Each scene shows the same named points in several views. A view is turned or mirrored, and shifted as a whole, has a little noise and may leave points out.
In the rows, zero is written as 128.

Scene 1
View 1
z_303: | 130 | 119 | 136 | 126 | 140 | 105 | 138 | 130 | 119 | 118 | 118 | 121 | 138 | 143 | 121 | 127 | 136 | 128 | 132 | 124 | 111 | 132 | 127 | 134 | 130 | 120 | 119 | 137 | 142 | 116 |
z_678: | 138 | 148 | 137 | 105 | 104 |  93 | 162 | 139 | 140 | 112 | 118 | 113 | 143 | 164 | 127 | 120 | 168 | 144 | 113 | 118 | 123 | 137 | 129 | 147 | 118 | 133 | 109 | 128 | 145 |  99 |
z_788: | 124 | 126 | 131 |  94 | 131 | 105 | 166 | 141 | 113 |  99 | 117 | 111 | 145 | 167 | 121 | 121 | 152 | 116 | 118 | 124 | 102 | 131 | 123 | 155 | 124 | 116 | 121 | 128 | 147 | 126 |
z_569: | 137 | 105 | 144 | 180 | 152 | 102 |  97 | 113 | 127 | 147 | 123 | 133 | 133 | 107 | 117 | 132 | 104 | 146 | 155 | 126 | 130 | 137 | 138 | 104 | 142 | 121 | 116 | 149 | 131 | 108 |
z_226: | 120 |  93 | 129 | 133 | 162 | 112 | 129 | 123 | 100 | 118 | 116 | 122 | 135 | 133 | 114 | 132 | 115 | 116 | 143 | 132 | 108 | 126 | 121 | 132 | 142 | 110 | 125 | 140 | 142 | 133 |
z_269: | 128 | 114 | 140 | 138 | 156 | 118 | 132 | 127 | 111 | 124 | 122 | 132 | 134 | 138 | 118 | 124 | 121 | 117 | 139 | 116 | 104 | 129 | 133 | 131 | 132 | 112 | 123 | 139 | 135 | 127 |
z_400: | 138 | 129 | 136 | 133 | 117 |  88 | 135 | 125 | 137 | 124 | 118 | 115 | 143 | 138 | 124 | 129 | 148 | 152 | 128 | 130 | 130 | 138 | 128 | 128 | 132 | 133 | 110 | 136 | 146 |  99 |
z_352: | 130 | 109 | 133 | 144 | 134 |  91 | 119 | 119 | 124 | 127 | 115 | 114 | 141 | 125 | 119 | 133 | 129 | 147 | 139 | 139 | 129 | 133 | 122 | 121 | 142 | 128 | 113 | 144 | 145 | 108 |
z_858: | 153 | 157 | 155 | 165 | 114 |  93 | 124 | 125 | 158 | 143 | 127 | 135 | 134 | 130 | 126 | 120 | 144 | 166 | 135 | 104 | 141 | 144 | 150 | 114 | 119 | 136 | 105 | 134 | 127 |  85 |
z_2: | 145 | 136 | 153 | 170 | 137 | 104 | 118 | 124 | 143 | 143 | 126 | 139 | 130 | 126 | 124 | 120 | 125 | 148 | 143 | 105 | 127 | 139 | 149 | 113 | 123 | 124 | 111 | 139 | 125 |  99 |
z_263: | 134 | 116 | 137 | 148 | 137 |  97 | 120 | 122 | 128 | 131 | 118 | 124 | 138 | 128 | 119 | 130 | 128 | 143 | 140 | 127 | 123 | 135 | 129 | 119 | 137 | 124 | 114 | 139 | 140 | 110 |
z_365: | 136 | 138 | 148 | 137 | 142 | 118 | 145 | 134 | 127 | 126 | 126 | 135 | 131 | 152 | 124 | 115 | 137 | 123 | 132 |  98 | 107 | 133 | 143 | 134 | 117 | 115 | 117 | 132 | 126 | 117 |
z_715: | 134 | 131 | 145 | 141 | 144 | 113 | 138 | 130 | 125 | 128 | 125 | 134 | 133 | 143 | 122 | 121 | 130 | 125 | 136 | 105 | 110 | 134 | 141 | 130 | 121 | 116 | 118 | 135 | 131 | 119 |
z_997: | 138 | 110 | 140 | 179 | 143 |  95 |  95 | 109 | 130 | 147 | 121 | 129 | 135 | 104 | 119 | 134 | 111 | 158 | 154 | 132 | 137 | 136 | 134 | 102 | 146 | 128 | 110 | 151 | 135 | 100 |
z_313: | 126 | 127 | 138 | 102 | 139 | 116 | 164 | 140 | 114 | 105 | 120 | 121 | 139 | 165 | 121 | 122 | 145 | 108 | 122 | 114 |  98 | 127 | 129 | 150 | 119 | 113 | 122 | 129 | 140 | 129 |
z_14: | 114 | 108 | 133 | 101 | 169 | 134 | 161 | 138 |  93 | 103 | 120 | 127 | 134 | 167 | 118 | 121 | 129 |  82 | 129 | 112 |  78 | 120 | 124 | 153 | 126 | 100 | 133 | 130 | 138 | 151 |
z_942: | 139 | 132 | 145 | 148 | 137 | 105 | 130 | 127 | 134 | 132 | 125 | 132 | 134 | 134 | 123 | 122 | 133 | 140 | 138 | 112 | 124 | 136 | 140 | 123 | 126 | 122 | 112 | 138 | 134 | 106 |
z_280: | 137 | 114 | 140 | 163 | 135 |  95 | 109 | 117 | 133 | 139 | 120 | 125 | 136 | 116 | 119 | 129 | 123 | 152 | 145 | 129 | 134 | 137 | 133 | 113 | 138 | 129 | 112 | 145 | 138 | 104 |
z_806: | 144 | 105 | 134 | 185 | 108 |  58 |  79 |  99 | 152 | 153 | 112 | 106 | 147 |  84 | 121 | 143 | 126 | 202 | 149 | 160 | 173 | 145 | 124 |  91 | 158 | 150 |  98 | 154 | 150 |  72 |
z_900: | 125 | 123 | 136 | 108 | 132 | 105 | 152 | 134 | 118 | 109 | 118 | 116 | 142 | 155 | 122 | 124 | 147 | 124 | 125 | 124 | 108 | 135 | 125 | 143 | 128 | 122 | 118 | 133 | 143 | 122 |
View 2
z_806: | 109 | 140 | 133 | 109 | 103 | 110 |  49 | 156 |  85 | 142 | 141 | 130 |  65 |  88 | 172 | 130 | 134 | 143 | 143 | 168 | 150 |  52 | 123 | 104 | 120 | 147 | 124 | 100 | 127 | 169 |
z_858: | 113 | 146 | 101 | 114 | 108 |  94 |  89 | 145 |  78 | 166 | 156 | 164 |  88 | 141 | 139 | 137 | 120 | 151 | 109 | 146 | 104 | 112 | 122 | 125 | 114 | 138 | 140 | 125 | 141 | 115 |
z_14: | 140 | 142 | 120 | 151 | 150 | 105 | 183 | 106 | 112 | 106 | 121 | 142 | 160 | 169 |  85 |  94 | 157 | 116 | 100 |  92 | 102 | 150 | 136 | 122 | 161 | 135 | 134 | 140 | 121 | 119 |
z_997: | 116 | 142 | 124 | 125 | 130 | 106 |  80 | 127 |  98 | 138 | 132 | 139 |  91 | 123 | 154 | 124 | 145 | 147 | 122 | 142 | 142 | 101 | 140 | 108 | 124 | 116 | 130 | 115 | 128 | 161 |
z_678: | 127 | 146 | 114 | 120 | 104 |  99 | 147 | 153 |  73 | 140 | 154 | 150 | 118 | 144 |  99 | 114 | 123 | 123 | 109 | 132 |  82 | 106 | 107 | 130 | 142 | 183 | 139 | 133 | 130 |  98 |
z_715: | 127 | 142 | 110 | 133 | 130 |  99 | 131 | 124 |  93 | 137 | 138 | 153 | 123 | 155 | 117 | 118 | 139 | 137 | 102 | 121 | 109 | 133 | 131 | 121 | 134 | 131 | 136 | 132 | 133 | 123 |
z_400: | 123 | 144 | 120 | 120 | 113 | 104 | 121 | 145 |  85 | 136 | 146 | 142 | 108 | 132 | 120 | 116 | 131 | 130 | 116 | 137 | 108 |  97 | 119 | 120 | 135 | 164 | 134 | 124 | 129 | 123 |
z_2: | 115 | 144 | 107 | 122 | 125 |  97 |  94 | 128 |  89 | 154 | 142 | 160 |  98 | 146 | 141 | 131 | 135 | 149 | 105 | 134 | 116 | 123 | 136 | 119 | 121 | 116 | 136 | 125 | 137 | 130 |
z_313: | 135 | 144 | 114 | 137 | 132 | 102 | 168 | 126 |  95 | 121 | 136 | 147 | 142 | 160 |  88 | 103 | 139 | 118 | 100 | 110 |  93 | 132 | 123 | 126 | 154 | 156 | 135 | 138 | 125 | 107 |
z_263: | 122 | 144 | 121 | 127 | 127 | 103 | 111 | 129 |  95 | 132 | 134 | 143 | 110 | 134 | 131 | 118 | 142 | 136 | 115 | 132 | 122 | 108 | 132 | 114 | 136 | 136 | 133 | 123 | 127 | 138 |
z_788: | 133 | 145 | 120 | 134 | 125 | 104 | 173 | 135 |  92 | 122 | 140 | 141 | 142 | 151 |  85 | 100 | 137 | 114 | 106 | 114 |  92 | 123 | 117 | 124 | 156 | 172 | 135 | 134 | 124 | 107 |
z_900: | 133 | 143 | 122 | 136 | 130 | 105 | 158 | 127 |  97 | 117 | 133 | 140 | 137 | 146 | 100 | 101 | 144 | 120 | 109 | 114 | 103 | 122 | 126 | 121 | 153 | 156 | 133 | 131 | 125 | 120 |
z_269: | 130 | 143 | 116 | 138 | 141 | 102 | 131 | 115 | 104 | 124 | 128 | 144 | 127 | 151 | 117 | 110 | 150 | 135 | 106 | 115 | 117 | 134 | 138 | 115 | 141 | 124 | 133 | 130 | 126 | 133 |
z_280: | 120 | 142 | 120 | 124 | 126 | 104 |  95 | 133 |  93 | 135 | 135 | 141 | 100 | 126 | 142 | 122 | 141 | 139 | 116 | 137 | 129 | 103 | 132 | 113 | 131 | 130 | 131 | 120 | 130 | 148 |
z_303: | 129 | 144 | 119 | 132 | 129 | 105 | 137 | 132 |  98 | 126 | 135 | 143 | 124 | 143 | 111 | 109 | 142 | 127 | 109 | 121 | 110 | 120 | 128 | 119 | 143 | 147 | 133 | 127 | 126 | 126 |
z_352: | 123 | 141 | 126 | 127 | 121 | 110 | 113 | 135 |  96 | 124 | 135 | 135 | 108 | 122 | 131 | 114 | 144 | 130 | 122 | 134 | 126 |  95 | 126 | 113 | 139 | 144 | 128 | 118 | 125 | 147 |
z_365: | 123 | 145 | 100 | 129 | 131 |  93 | 129 | 122 |  89 | 149 | 142 | 162 | 123 | 166 | 116 | 124 | 133 | 144 |  95 | 119 |  98 | 145 | 134 | 128 | 129 | 124 | 140 | 136 | 136 | 111 |
z_942: | 121 | 145 | 110 | 124 | 124 |  97 | 113 | 130 |  92 | 146 | 140 | 152 | 110 | 145 | 129 | 124 | 136 | 142 | 106 | 132 | 112 | 119 | 131 | 117 | 131 | 136 | 136 | 126 | 131 | 126 |
z_569: | 117 | 142 | 118 | 130 | 136 | 104 |  83 | 120 | 104 | 137 | 127 | 145 |  99 | 132 | 153 | 126 | 148 | 147 | 118 | 134 | 141 | 113 | 143 | 107 | 126 | 106 | 129 | 118 | 129 | 160 |
z_226: | 130 | 143 | 123 | 142 | 148 | 105 | 135 | 111 | 112 | 115 | 121 | 138 | 131 | 144 | 119 | 107 | 157 | 133 | 110 | 111 | 127 | 128 | 141 | 111 | 146 | 121 | 127 | 127 | 121 | 147 |
View 3
z_303: | 162 | 134 | 129 | 128 | 135 | 136 | 116 | 129 | 133 | 147 | 109 | 133 | 102 | 128 | 148 | 148 | 112 | 117 | 133 | 119 | 132 | 126 | 128 | 132 | 136 | 132 | 138 | 137 | 120 | 133 |
z_942: | 155 | 144 | 132 | 120 | 128 | 141 | 123 | 119 | 119 | 138 | 115 | 129 | 110 | 131 | 137 | 136 | 131 | 112 | 129 | 123 | 128 | 146 | 138 | 126 | 131 | 125 | 136 | 134 | 145 | 148 |
z_569: | 133 | 134 | 128 | 125 | 138 | 145 | 144 | 110 | 115 | 139 | 123 | 112 | 126 | 145 | 143 | 131 | 149 |  92 | 104 |  97 | 122 | 164 | 147 | 141 | 113 | 129 | 125 | 129 | 153 | 122 |
z_678: | 171 | 149 | 128 | 121 | 131 | 125 |  92 | 128 | 127 | 146 | 110 | 133 |  89 |  97 | 155 | 139 | 102 | 129 | 156 | 150 | 146 | 112 | 129 | 127 | 147 | 116 | 155 | 134 | 121 | 177 |
z_858: | 148 | 158 | 134 | 115 | 126 | 138 | 117 | 109 | 108 | 130 | 122 | 118 | 117 | 112 | 139 | 117 | 146 | 109 | 134 | 141 | 132 | 156 | 151 | 124 | 127 | 105 | 143 | 130 | 170 | 184 |
z_280: | 137 | 136 | 127 | 123 | 140 | 143 | 132 | 113 | 116 | 142 | 121 | 111 | 119 | 130 | 152 | 135 | 135 |  96 | 116 | 113 | 132 | 151 | 145 | 144 | 120 | 122 | 135 | 126 | 145 | 138 |
z_365: | 172 | 143 | 137 | 122 | 119 | 139 | 119 | 131 | 132 | 138 | 107 | 149 | 100 | 136 | 126 | 142 | 126 | 125 | 142 | 129 | 121 | 133 | 129 | 112 | 140 | 132 | 136 | 143 | 135 | 146 |
z_352: | 142 | 130 | 124 | 127 | 145 | 136 | 120 | 116 | 121 | 146 | 117 | 111 | 114 | 124 | 161 | 141 | 120 | 101 | 118 | 111 | 140 | 140 | 141 | 150 | 126 | 128 | 138 | 126 | 127 | 134 |
z_806: | 101 | 136 | 114 | 122 | 163 | 136 | 126 |  85 |  91 | 140 | 141 |  66 | 136 | 102 | 187 | 116 | 143 |  70 |  97 | 110 | 157 | 167 | 169 | 174 | 101 |  99 | 141 | 107 | 161 | 156 |
z_400: | 152 | 141 | 126 | 122 | 139 | 132 | 109 | 118 | 120 | 146 | 116 | 117 | 106 | 108 | 161 | 137 | 115 | 110 | 132 | 128 | 146 | 128 | 138 | 140 | 131 | 119 | 145 | 129 | 132 | 159 |
z_313: | 182 | 138 | 132 | 127 | 124 | 134 | 108 | 143 | 148 | 150 | 100 | 153 |  89 | 128 | 137 | 156 | 100 | 136 | 149 | 127 | 128 | 108 | 116 | 119 | 148 | 141 | 142 | 146 | 106 | 136 |
z_900: | 171 | 131 | 128 | 129 | 132 | 132 | 109 | 136 | 139 | 152 | 102 | 139 |  94 | 129 | 147 | 156 | 100 | 125 | 138 | 119 | 133 | 114 | 119 | 132 | 143 | 140 | 138 | 139 | 108 | 130 |
z_997: | 128 | 136 | 126 | 124 | 144 | 142 | 140 | 105 | 112 | 139 | 126 | 102 | 128 | 136 | 152 | 129 | 145 |  88 | 103 | 101 | 131 | 165 | 150 | 149 | 114 | 124 | 131 | 124 | 152 | 131 |
z_788: | 180 | 132 | 131 | 128 | 131 | 129 | 101 | 143 | 144 | 153 |  98 | 148 |  86 | 118 | 151 | 157 |  88 | 134 | 150 | 129 | 137 | 101 | 115 | 125 | 149 | 138 | 148 | 140 |  99 | 141 |
z_263: | 148 | 135 | 129 | 127 | 137 | 140 | 125 | 118 | 121 | 142 | 117 | 120 | 113 | 127 | 151 | 139 | 126 | 106 | 123 | 114 | 134 | 142 | 140 | 140 | 125 | 127 | 138 | 130 | 137 | 136 |
z_269: | 164 | 132 | 132 | 126 | 129 | 142 | 130 | 132 | 135 | 145 | 108 | 141 | 107 | 146 | 135 | 149 | 123 | 115 | 127 | 108 | 121 | 133 | 127 | 126 | 136 | 141 | 129 | 142 | 123 | 118 |
z_715: | 166 | 142 | 135 | 122 | 124 | 140 | 122 | 127 | 130 | 141 | 108 | 140 | 102 | 137 | 131 | 143 | 129 | 119 | 133 | 121 | 123 | 137 | 129 | 119 | 136 | 131 | 136 | 140 | 134 | 141 |
z_14: | 191 | 124 | 136 | 131 | 123 | 140 | 121 | 154 | 156 | 155 |  92 | 167 |  88 | 151 | 130 | 170 |  96 | 136 | 141 | 109 | 116 | 106 | 106 | 117 | 151 | 161 | 132 | 152 |  92 | 100 |
View 4
z_365: | 139 | 134 | 103 | 136 | 125 | 114 | 118 | 150 | 148 | 132 | 147 | 129 |  93 | 159 | 124 | 136 | 123 | 150 | 139 | 134 | 156 | 122 | 147 | 140 | 136 | 121 | 133 | 126 | 185 | 121 |
z_400: | 113 | 147 | 107 | 113 | 134 |  92 | 126 | 142 | 130 | 111 | 154 | 116 |  97 | 153 | 108 | 147 | 139 | 131 | 121 | 143 | 149 | 133 | 117 | 133 | 147 | 122 | 127 | 117 | 154 | 117 |
z_263: | 112 | 148 | 112 | 128 | 125 | 108 | 124 | 127 | 135 | 109 | 152 | 135 |  98 | 151 | 122 | 145 | 136 | 122 | 124 | 138 | 150 | 131 | 135 | 149 | 142 | 121 | 120 | 126 | 148 | 119 |
z_226: | 135 | 134 | 109 | 136 | 112 | 133 | 116 | 127 | 141 | 128 | 150 | 157 |  94 | 166 | 134 | 134 | 136 | 111 | 134 | 135 | 140 | 125 | 157 | 156 | 143 | 109 | 109 | 151 | 151 | 134 |
z_269: | 139 | 136 | 108 | 137 | 117 | 125 | 118 | 134 | 145 | 131 | 148 | 146 |  93 | 161 | 128 | 134 | 135 | 126 | 136 | 135 | 147 | 124 | 153 | 152 | 141 | 114 | 120 | 140 | 164 | 129 |
z_280: |  98 | 157 | 116 | 130 | 129 | 105 | 121 | 115 | 134 |  97 | 152 | 137 | 102 | 142 | 127 | 148 | 132 | 122 | 122 | 136 | 156 | 135 | 139 | 156 | 139 | 123 | 121 | 117 | 137 | 113 |
z_900: | 146 | 128 | 103 | 120 | 120 | 120 | 120 | 156 | 133 | 138 | 154 | 132 |  89 | 175 | 113 | 134 | 147 | 124 | 134 | 142 | 135 | 124 | 127 | 132 | 152 | 107 | 118 | 145 | 170 | 135 |
z_997: |  88 | 161 | 119 | 137 | 128 | 106 | 123 |  97 | 135 |  87 | 152 | 148 | 107 | 134 | 133 | 149 | 128 | 114 | 119 | 135 | 160 | 138 | 148 | 167 | 134 | 128 | 118 | 116 | 128 | 112 |
z_14: | 176 | 114 |  98 | 131 | 105 | 148 | 112 | 164 | 142 | 162 | 151 | 149 |  81 | 191 | 122 | 122 | 144 | 125 | 145 | 138 | 129 | 117 | 155 | 138 | 151 |  96 | 112 | 169 | 184 | 150 |
z_352: | 107 | 151 | 112 | 118 | 126 | 104 | 125 | 123 | 126 | 103 | 156 | 136 |  99 | 153 | 118 | 147 | 144 | 114 | 121 | 142 | 146 | 137 | 126 | 149 | 148 | 119 | 115 | 129 | 137 | 120 |
z_942: | 119 | 147 | 108 | 134 | 129 | 106 | 122 | 135 | 142 | 115 | 148 | 129 |  96 | 148 | 123 | 142 | 125 | 139 | 131 | 136 | 159 | 128 | 142 | 145 | 136 | 127 | 131 | 118 | 164 | 116 |
z_303: | 133 | 136 | 105 | 123 | 123 | 115 | 120 | 144 | 135 | 127 | 153 | 133 |  90 | 164 | 120 | 138 | 138 | 126 | 131 | 140 | 142 | 126 | 134 | 141 | 145 | 111 | 121 | 138 | 165 | 129 |
z_2: | 106 | 150 | 111 | 144 | 131 | 102 | 122 | 123 | 149 | 102 | 145 | 135 |  98 | 136 | 131 | 143 | 117 | 146 | 130 | 134 | 170 | 125 | 150 | 154 | 131 | 134 | 136 | 106 | 160 | 107 |
z_806: |  48 | 180 | 126 | 114 | 145 |  72 | 131 |  85 | 116 |  56 | 158 | 126 | 115 | 118 | 119 | 166 | 139 | 102 |  98 | 142 | 162 | 153 | 110 | 163 | 143 | 135 | 117 |  93 |  98 |  98 |
z_678: | 134 | 136 | 102 | 109 | 139 |  87 | 125 | 169 | 129 | 130 | 156 |  97 |  89 | 165 |  95 | 145 | 143 | 148 | 126 | 145 | 146 | 127 | 104 | 114 | 149 | 120 | 136 | 115 | 183 | 121 |
z_715: | 133 | 136 | 103 | 137 | 125 | 117 | 119 | 140 | 145 | 125 | 148 | 136 |  93 | 157 | 125 | 136 | 128 | 141 | 135 | 136 | 153 | 122 | 145 | 144 | 137 | 121 | 130 | 129 | 174 | 123 |
z_788: | 156 | 125 | 100 | 110 | 121 | 113 | 122 | 172 | 132 | 151 | 155 | 118 |  85 | 182 | 102 | 133 | 151 | 133 | 134 | 144 | 131 | 127 | 116 | 118 | 154 | 107 | 121 | 145 | 183 | 136 |
View 5
z_2: | 137 | 124 | 112 | 123 | 138 | 142 | 130 | 127 | 138 | 123 | 127 | 121 | 108 | 124 | 124 | 116 | 117 | 128 | 118 | 131 | 117 | 126 | 122 | 121 | 153 | 142 | 115 | 137 |  85 | 138 |
z_569: | 164 | 128 | 126 | 114 | 147 | 154 | 153 | 121 | 122 | 132 | 145 | 119 | 121 | 115 | 123 | 108 | 116 | 131 | 121 | 144 | 141 | 138 | 115 | 120 | 166 | 160 | 128 | 128 |  87 | 125 |
z_14: | 152 | 145 | 129 | 136 | 118 |  99 | 157 | 134 | 126 |  70 |  99 |  98 | 132 | 121 | 122 | 120 | 127 | 159 | 174 | 141 | 108 | 144 |  96 | 171 |  98 | 125 | 104 | 123 | 180 | 117 |
z_858: | 123 | 125 |  96 | 123 | 138 | 136 | 111 | 136 | 149 | 135 | 123 | 134 |  97 | 124 | 123 | 116 | 118 | 115 | 103 | 123 | 114 | 115 | 124 | 107 | 151 | 122 | 118 | 143 |  78 | 150 |
z_269: | 149 | 135 | 125 | 126 | 133 | 123 | 152 | 128 | 128 | 101 | 118 | 110 | 123 | 118 | 124 | 115 | 124 | 143 | 146 | 138 | 121 | 141 | 107 | 146 | 130 | 137 | 115 | 127 | 133 | 124 |
z_365: | 130 | 132 | 111 | 132 | 127 | 119 | 134 | 131 | 145 | 100 | 107 | 113 | 112 | 128 | 123 | 121 | 123 | 139 | 135 | 130 | 104 | 128 | 112 | 141 | 125 | 125 | 105 | 134 | 126 | 133 |
z_942: | 140 | 137 | 111 | 122 | 134 | 129 | 135 | 135 | 139 | 117 | 122 | 123 | 111 | 121 | 122 | 116 | 122 | 129 | 125 | 133 | 117 | 129 | 115 | 126 | 139 | 131 | 119 | 134 | 108 | 136 |
z_806: | 162 | 150 | 106 |  94 | 153 | 162 | 139 | 140 | 116 | 180 | 170 | 162 | 115 |  89 | 110 |  92 | 131 |  93 |  88 | 136 | 170 | 130 | 122 |  75 | 178 | 127 | 167 | 142 |  69 | 136 |
z_313: | 134 | 149 | 113 | 133 | 121 |  98 | 139 | 144 | 135 |  87 | 100 | 119 | 122 | 116 | 117 | 116 | 130 | 142 | 155 | 130 | 110 | 133 | 104 | 152 | 102 | 107 | 109 | 131 | 164 | 127 |
z_352: | 155 | 149 | 118 | 115 | 138 | 131 | 146 | 141 | 123 | 131 | 138 | 134 | 122 | 101 | 116 | 102 | 131 | 123 | 126 | 139 | 142 | 136 | 111 | 118 | 140 | 124 | 138 | 133 | 120 | 128 |
z_226: | 161 | 139 | 132 | 120 | 133 | 126 | 165 | 128 | 120 | 102 | 126 | 109 | 130 | 115 | 122 | 111 | 121 | 147 | 151 | 145 | 132 | 143 | 104 | 148 | 134 | 144 | 119 | 123 | 138 | 117 |
z_900: | 145 | 151 | 116 | 126 | 123 | 107 | 145 | 145 | 128 |  98 | 111 | 122 | 126 | 109 | 116 | 111 | 133 | 137 | 149 | 134 | 117 | 139 | 103 | 142 | 110 | 112 | 119 | 130 | 158 | 125 |
z_280: | 154 | 140 | 116 | 113 | 142 | 142 | 143 | 134 | 125 | 132 | 139 | 129 | 117 | 108 | 120 | 107 | 124 | 124 | 118 | 138 | 139 | 132 | 116 | 117 | 152 | 135 | 135 | 133 | 101 | 132 |
z_263: | 149 | 142 | 115 | 117 | 135 | 134 | 146 | 137 | 129 | 123 | 132 | 126 | 118 | 110 | 118 | 108 | 127 | 125 | 126 | 136 | 133 | 134 | 112 | 124 | 142 | 128 | 127 | 134 | 115 | 131 |
z_400: | 136 | 150 | 101 | 118 | 130 | 120 | 128 | 149 | 133 | 127 | 123 | 140 | 113 | 106 | 114 | 107 | 135 | 119 | 122 | 129 | 128 | 129 | 115 | 115 | 130 | 108 | 133 | 137 | 123 | 137 |
z_997: | 162 | 132 | 122 | 111 | 146 | 155 | 150 | 127 | 123 | 140 | 149 | 127 | 119 | 109 | 121 | 106 | 119 | 123 | 117 | 142 | 146 | 137 | 115 | 114 | 167 | 151 | 138 | 132 |  84 | 130 |
z_303: | 145 | 146 | 116 | 123 | 130 | 116 | 144 | 140 | 130 | 109 | 117 | 122 | 121 | 112 | 118 | 112 | 129 | 133 | 139 | 135 | 123 | 134 | 106 | 136 | 123 | 121 | 122 | 132 | 140 | 129 |

Which points are out of place in each view (at most two, in the order of its rows)? Write none if all are in place.
view 1 => z_226, z_900
view 2 => z_365
view 3 => none
view 4 => none
view 5 => none
